Each scene shows the same named points in several views. A view is turned or mirrored, shifted and resized as a whole, has a little noise and may leave points out.

Scene 1
View 1
<18>: -.07 -.13  .13 -.03 -.15  .08  .18  .11  .09  .12
<146>: -.03  .10  .02  .07 -.03  .17 -.14 -.13  .19 -.04
<101>:  .00 -.03  .06 -.06 -.14  .18  .14  .11  .22  .05
<84>:  .04 -.05  .12 -.03 -.12  .15  .10  .03  .11  .01
<57>:  .09  .03  .07 -.05 -.12  .20  .05  .00  .18 -.06
<214>:  .06  .04 -.01 -.12 -.19  .25  .14  .16  .35  .01
<70>: -.04 -.14  .11 -.10 -.21  .15  .27  .23  .18  .13
<76>: -.06 -.08  .12  .00 -.11  .09  .09  .04  .11  .06
<74>: -.04  .01  .22  .20  .08 -.02 -.18 -.33 -.15 -.07
<63>: -.04 -.12  .23  .03 -.07  .03  .11 -.03 -.09  .05
<175>:  .05 -.06  .21  .04 -.04  .09  .04 -.10 -.06 -.05
<64>: -.06 -.13  .25  .04 -.06 -.01  .09 -.06 -.12  .06
View 2
<84>: -.18  .11 -.02 -.13  .14  .19 -.16 -.12  .22  .05
<146>: -.39  .20  .00 -.10  .04 -.04 -.16 -.43  .11  .03
<74>: -.20  .32 -.26  .29  .04 -.22  .12 -.37 -.47 -.03
<57>: -.21  .10  .10 -.16  .16  .17 -.22 -.25  .18 -.13
<76>: -.22  .15 -.05 -.09  .11  .11 -.15 -.12  .22  .17
<101>: -.24  .07  .08 -.25  .14  .20 -.23 -.18  .34  .04
<70>: -.17  .08 -.02 -.29  .17  .31 -.24  .10  .51  .31
<214>: -.36  .00  .32 -.46  .18  .32 -.44 -.32  .54 -.18
<64>: -.08  .21 -.27  .13  .12  .04  .06  .01 -.02  .23
<63>: -.07  .20 -.26  .10  .14  .06 -.01  .04  .01  .19
View 3
<146>:  .01 -.26 -.01  .12  .03 -.08 -.17 -.15  .28  .08
<84>: -.09 -.03 -.18  .07 -.08 -.08 -.06 -.01  .23 -.03
<76>: -.08 -.02 -.22  .08 -.09 -.09 -.04  .01  .21 -.04
<63>: -.09 -.01 -.29 -.04  .04 -.13 -.19 -.05  .18 -.18
<70>: -.21  .11 -.17 -.02 -.17  .08  .05  .13  .18 -.06
<64>: -.09 -.02 -.32 -.09  .08 -.16 -.23 -.05  .16 -.22
<18>: -.16  .04 -.18 -.06 -.07  .01 -.06  .03  .17 -.09
<175>: -.02 -.08 -.28  .05  .04 -.19 -.18 -.09  .21 -.12
View 4
<64>: -.16  .10 -.01  .12  .19 -.09  .04 -.21 -.26  .05
<214>:  .04  .31  .14  .22 -.06  .18  .03  .14 -.02 -.06
<101>:  .01  .26  .13  .18  .01  .07  .05  .05 -.08 -.02
<74>: -.35  .02 -.17 -.04  .13 -.15 -.09 -.31  .04  .15
<57>: -.10  .23  .03  .18 -.02  .12  .01  .01 -.02 -.01
<63>: -.23  .06 -.06  .12  .19 -.08  .03 -.23 -.19  .06
<175>: -.22  .12 -.05  .16  .12  .00  .00 -.13 -.13  .07
<76>: -.04  .22  .09  .13  .09  .00  .03 -.06 -.14  .00
<70>:  .09  .25  .19  .24  .16  .00  .14  .00 -.39 -.06
<146>: -.13  .20  .00  .02 -.04  .03 -.08 -.07  .14  .07
<18>:  .02  .23  .13  .15  .12 -.01  .08 -.04 -.22  .00

In a view up to two points have been moved. Name them for each view, in the order of its rows, or write -.
view 1: -
view 2: <146>, <214>
view 3: <76>
view 4: <63>, <70>
